Each row is a point on a landscape with many valleys, with its height.
A ball rolls from a point to whichever of its 2 nearest points has the largest drop for the distance, and stops where none of them is lower. Distance is the straight distance between rows; heights are no part of it.
z504: [ 20   1   7 -27   0  -8 -11  32 -28  -2 -43  21 -37  21  -7  -8 -17  17
  -1 -10  -9 -12]  h=7.20
z190: [  8  26   0 -17  -7 -15  -8  40   2   4 -38  17   4 -24 -23 -19   0  -4
   3   2  -6 -25]  h=5.52
z298: [ -8 -24 -34 -20  -7  14  -9  -9  14   3 -15 -11   2  18   9  -6  -5 -11
   8 -14  19 -12]  h=1.69
z288: [ -1  32 -16  -9  -5  -2  -1  -2 -44  -1 -17  -8   7 -18   3   4  39  30
 -13  22 -16   0]  h=7.48
z136: [ -8  27   6 -17   6 -21   6 -11 -12   8 -14  -9  -3 -21  14  14  39  31
 -16   7 -19   8]  h=7.22
z777: [ -8  -6  13  11  -3 -28  -9  19  12  18  -2 -13 -26   5   1  -8 -10 -16
  15  10   4   6]  h=4.55
z295: [  4   9  -7 -16  24   9  29 -10  26 -10  41 -14  32   2   5   9   9  -7
  18  -7  12  -2]  h=5.01
z260: [  9   0 -36   7   9  18  -1  20 -14 -14  -3   4  -4  26   7 -22 -16 -23
  27   3  24 -32]  h=6.40
z604: [  7 -12 -27  23  14  13   3  -4  -8 -13 -15   9  -4  31  12 -17 -24  -8
  24 -24  15 -19]  h=6.04
z250: [  8   6  -7  32  13  28  29   2   1 -19  24   9  11  -9 -20 -13 -18  10
  -4  -7  16   9]  h=4.48
z237: [  5 -10   3 -18 -19  -7 -36  38 -12   5  -6  17 -14   3 -12   6   8 -27
  20  24   7 -30]  h=5.53
z681: [-12 -12   6  14 -11 -18 -13  15 -13  -2 -39   9 -30  21 -11 -12 -17  -3
 -11 -11 -12  -7]  h=6.50
z600: [-15 -10  13 -14   5  -3 -11  11   1  11  27 -10  -6 -11  22  12   9  34
  -3  -3   8   8]  h=4.23
z626: [  3  31 -11 -28  23  21  23 -43   0   3  12 -14  17  -3  23  24  17  21
  -9 -12  19   2]  h=5.96
z307: [-17 -17  14   1  13   6   8 -30   9  -6  17  -2  10  13  26  30  -6  -2
  -9 -31 -26  11]  h=5.41
z89: [  6 -28 -27 -10   1  30 -14  -7 -20 -11 -21   6 -19  34  26  14 -13 -11
   6 -24  -3 -25]  h=2.61
z787: [-12  -3  42  -8 -11 -12 -11  -3  37   8  18 -11   2  -2 -17   3  17 -40
  12  15   5  -3]  h=4.98
z39: [ -7   2  17  -5  -4  -3   4 -19  32  13  28 -19  17 -14  -6   8  13 -21
   3  17   6  13]  h=3.82
z398: [ -3 -29  -4  19   6  31 -23 -19 -17 -13  -5   2 -25  30  24  16  -9 -27
  11 -21 -16 -11]  h=3.33
z489: [-21 -18  20  -4  -6 -20 -16  -4  15  21  -4  -6  -7  23  14  -7 -10 -15
  -4   0   6   8]  h=5.45
z6: [ -6 -12 -10  23   4  -5   7 -16  14   9 -16  -8  13   3  20   2 -11  -7
   3 -12 -20   9]  h=5.59
z548: [ 18  44  20  21  -5 -37  21 -11  -8 -11 -13   4  -7  -8 -28  -8  -3   2
 -13   9 -10  14]  h=0.91
z2: [  9  35  -8  17  -3  23  21  -6 -15 -24  17   1  20 -43 -22  -5  22   7
 -10  18  -4  -3]  h=3.57
z847: [-14 -26   6   4 -11 -14 -24   2 -12  12 -23  -1 -28  27  20   0 -11  -9
  -1  -2  -7  -2]  h=6.06
z343: [  9  22  -1 -38  -3 -24  -2  36  -4   2 -13  22  -8 -26 -26   5   1   9
  16  -4  -2 -17]  h=5.09
z184: [ -2   1 -21 -17  35   8  22   1   3 -14  21  -1   9  13  13  17   7  29
   8 -29  12  -3]  h=5.33
z959: [ 14  27   7  12   0 -28 -12  15  13   6 -39  16   1 -13 -25 -20   3 -19
  15   6  -4  -8]  h=5.93
z832: [ -3  -5  13  28   2  -4  -8  29 -11  11   7   3 -28   6  -6 -16 -11 -16
   7  30   1   7]  h=3.55
z389: [ 22 -14  40  25   2 -11  12   7 -11 -13 -18  15 -19  15 -23 -12 -15  10
 -12 -16 -21  23]  h=4.51
z266: [ -7  32 -22  18   2   1  20 -28  -7  -9  17  -9  13 -28   3  11  21   6
   4  12   2   4]  h=3.00
z306: [ -6  -7 -33  15 -14   1  -5 -11  22  -1  -6 -16   1  -2  -1  -4 -10 -19
  15  -5  15 -11]  h=3.34
z366: [  9  -1   1 -32  -5 -32 -18  30  14  11 -21  -4 -11  21 -12  -8   4 -20
  19   3   3 -10]  h=7.45
z885: [ -2  19   0 -13  10  15  23 -48   9  15  14 -22  25  -5  21   5  11   0
  -7  14   2  19]  h=6.25
z249: [  4 -18 -26  14 -27   5 -20  18  -5  -5  -6  -7 -12  -2 -11  -9 -19 -12
   9   8  13 -19]  h=4.60
z257: [  9  -8  13  12   3  23   9   5 -11 -19 -11  11   4 -21  -9   2   6  44
 -32 -22 -23  10]  h=5.13
z320: [  3 -28 -37 -38   0  29  -6  -4 -19  -1  -8   7 -10  26  21   0   2   7
   7 -11  15 -13]  h=1.56
z996: [ -3   6  18 -18   6  22  15 -52  15   1  14 -13  24  -3   2   0   9  21
 -28  -1  -8  19]  h=6.52
z759: [ -5  10  20 -38  -3   5  -8  -5  24   5  27 -16  24 -21  -3   5  32  16
 -16  12   5   2]  h=2.47
z789: [  9   9  -1  11  -9  18 -19   5  -8 -15 -34   6  14 -14 -10   1  11  39
 -45 -14  -5  -8]  h=5.42
z703: [  3  10   1 -14   0 -31 -13  26  -2   3 -40  13 -22  24 -12  -8 -17  -1
   7  -9   1 -11]  h=6.86
z797: [ -1  19  -6  -3  10 -19   1  24  -2   3   3   8  14 -27 -13  19   9  31
 -20   8 -11   5]  h=3.64
z196: [ -7  30  -4  14  -7 -10   8 -32 -32   9   9  -7  -1 -24   4   3  30   1
   8  27  -8  14]  h=2.30
z297: [-10  12   3  27   9 -16  13  -2  -1   1   0  12   8 -19  -9   8  -1  15
 -12  -1 -16  20]  h=2.82
z158: [ 16  22  16   9 -19   9  31  -6  -4 -15  14  -4  26 -31 -25 -19  11   8
 -33  11   0  19]  h=3.90
z673: [-15  12  -8 -24   2   9  -5  -7  16   2  18 -14  17 -14  19  12  24  29
 -12  -6  13   0]  h=3.37
z708: [  1  10  19  -7 -11 -37  -3 -24  24  19  -6 -12   2  -3  -7   3   8 -18
   0  11   6  15]  h=4.80
z975: [  5  33   8  20  -6 -18  22 -24 -38  -2 -13   1  -7 -19 -16   2  18  17
 -15  18 -22  22]  h=1.60
z914: [ -1  -8  -9 -26 -23 -30 -22  -5  15  14 -28   0  16  -5   8  -6   4  -6
   0  -6   2 -12]  h=4.04
z976: [ 15 -10   3  19 -29   6 -10  29  -2  -4  -8   2   2  -6 -29 -24 -28 -18
  -9  14  11 -12]  h=5.25
z16: [  0   4 -15  11  27   4  17  -4  13   2  23  -7   3  17  11   6 -22 -17
  28 -10  26  -7]  h=2.94
z984: [  6 -20  -9  26  13  16  17  13 -11  -2  18  -5  -9  -2   4  -5 -15  19
   7   1 -12  18]  h=4.90
z955: [ -8 -27   1   6  13  14   5  -5  -8   3  23  -8 -16   6  25  15  -3  26
   6 -13  -8  16]  h=4.92
z520: [ -5  15 -16  14  15   7  26 -41  11  10  -7 -16  14  -1  26   9   3  -7
   6  -5  -6  12]  h=6.08
z142: [  8 -31   2  27  -7  30 -27  -2 -20 -13 -29  18 -20  14   5   3 -16 -15
  -5 -24 -26 -12]  h=3.85
z150: [ 12  -3  15  25 -11  20  28  -7   8  -3   9   3  17 -12 -23 -16 -20   0
 -30  -3  10  25]  h=4.20
z103: [-14   4  15  10  -9 -15 -14  19  24  10   1  -9  -4 -10 -11  10   3 -42
  19  16   2 -11]  h=5.75
z554: [ -5  12   7  37 -10 -36   1 -14   3  -1 -21  16  -5  -6 -19  -3  -6  -2
 -10  -3 -11  11]  h=1.89
z213: [  3   2  -6  -6  11   9  14 -17  34  -3  26 -17  23  17  -2   1  -8 -35
  23  -4  25  -8]  h=4.12
z784: [ -2 -16 -22 -38  -9   3 -18  10 -34  10  -8  17 -22  10  26  -4  16  13
  -5  26   3  -8]  h=7.91
z210: [-10 -20  15  -7   9  25   3 -28  19  12  25 -13   0  24  15 -10 -17  -4
   0  -6  19  14]  h=4.42
z181: [ -1   5  -3 -21  -6  25   1 -24  42 -11   7 -15  28  17 -14 -23  -1 -38
   7  -2  24 -22]  h=5.15
z492: [ -4 -20   7 -40 -27   7 -29  26  14   2   3   4  10  -9  -3   7  16 -28
  19   9   4 -34]  h=4.30
z913: [  5  23  23   1  22 -39  12  -4   5  -2  -7   5 -27  -1 -12  19   8  23
   5 -15 -13  19]  h=5.97
z264: [ -9   0  10 -16   7  -9   9 -38   3   6   2  -5  14  -9  19  23  27  20
 -20  -8 -20  21]  h=6.85
z603: [ -8   6 -19  11 -21 -31 -13 -12   5   3 -38   5   4  -8  -3  -2  -5  -6
 -10  -6  -7  -9]  h=2.99
z221: [ 16 -22   4  24 -23  30  -2   8 -15  -9  -2   5  -4  19 -12 -38 -23 -11
 -19  12  21   4]  h=5.60
z338: [ -8  10   5 -20  27  16  26 -44  12 -10  17  -6  15  13  22  29   3  11
 -14 -33   0   1]  h=5.74
z432: [-13 -14  -4 -54 -23  -4 -17  18   1  15  12   3   4 -11   3  -1   2   3
   2   3  15 -17]  h=2.95
z583: [  3 -19  -6  -5 -13  -9 -35  11  -6  19   6   8  -5  19   3  -1  -3 -26
  15  29  19  -2]  h=6.48
z494: [ 12 -25  29  34   3  18  -6   3 -19  -8 -15  19 -15   7  -4   5 -21 -10
 -13 -18 -37  14]  h=4.18
z48: [-10 -10  -3  29   5  13   0  21  -2  -4  30   0 -12  -1  -1  -7   3 -20
  27  21   3  -3]  h=2.40
z573: [ 10  -5   1 -54  -7 -21 -15  38 -13  14   4  15 -10  -6   0   1   1   6
  18   9   3 -14]  h=4.19
z915: [ -7 -13  -9   6   9  15   1  17  -8  -9  48  -9 -12  -1   6   5  17   9
  22  17  10   3]  h=0.76
z162: [-15 -37  26  -1   7  14  -7 -23   0   0  19   2  -5  35  32  10  -4 -11
  -5 -16 -20  14]  h=5.03
z961: [ 11  -8  -9 -17 -10   2 -20  33 -36  13 -25  16 -25   8  14 -11 -14  12
  -6  20  -2 -17]  h=7.55
z319: [ -3  27 -13   6  10  13  19   5 -19  -8 -12  11  22 -24  -8   6  12  32
 -40   8 -17   8]  h=4.27
z855: [  9 -15   7  32   2  -5  11  14   1   6 -14  -8  -5  -2  -1 -13 -28   6
  -1   0 -20  16]  h=5.00
z682: [  4 -11  -3 -19 -24  -6 -31   4  25  13  -5  -1  24  -8   0  -6   4 -27
  17   5  13 -15]  h=5.05
z212: [ 14 -15  28  21   1   0  15  12 -11 -16   6   8  -6 -11 -19 -18  -2  34
 -17 -14 -15  20]  h=4.83
z713: [ -6  14  23  -8   9 -45   2   1  18   9  16  -2 -14   0 -13  11  12   1
  10   2   3  20]  h=5.49
z788: [ -7  13 -28  -4  23   7  22  17   7 -16  32  -6  21 -10   1  18   4  14
  10  -6   5  -9]  h=4.91
z115: [  1   4 -18  38   0  15   4   6   6  -9   2  16  19  -4 -17 -16 -23 -19
  11  -1  14  -5]  h=4.82
z533: [ -2 -14  -4   3  19  18   8 -22  -2   5  10  -7 -14  40  30   8 -24 -12
  14 -16  22   1]  h=3.81
z333: [ -2   2 -15   5  10   7   6  36   1 -10  26  -2  15 -26 -16  15   4  22
  -4   8  -6  -1]  h=4.34
z20: [ -6  33  20 -27   6 -21  -4  15  15   8  15 -15   4 -32  -1  17  37  11
  -1  13  -3  -4]  h=3.47
z834: [ 12 -17  -9  39   1  28   5  -1 -20 -15  -2  11 -11  24   3 -26 -29  -3
   1   1   9   0]  h=5.79

Call two points neighbours if one is among the 2 nearest of the other. Go from one point of each pair to the other, from neighbour to neighbour, staying as low as possible. Name the highest point that can't be avoided.
z759 and z984 => z955
z548 and z432 => z682
z554 and z16 => z295
z915 and z39 => z103

Write out the way that a ball takes from each point below.
z264 => z996 z885 z520 z6 z855 z984
z250 => z150 z158 z2 z266 z196 z975 z548
z184 => z788 z333 z797 z297 z554
z257 => z212 z389 z494 z142 z398 z89 z320
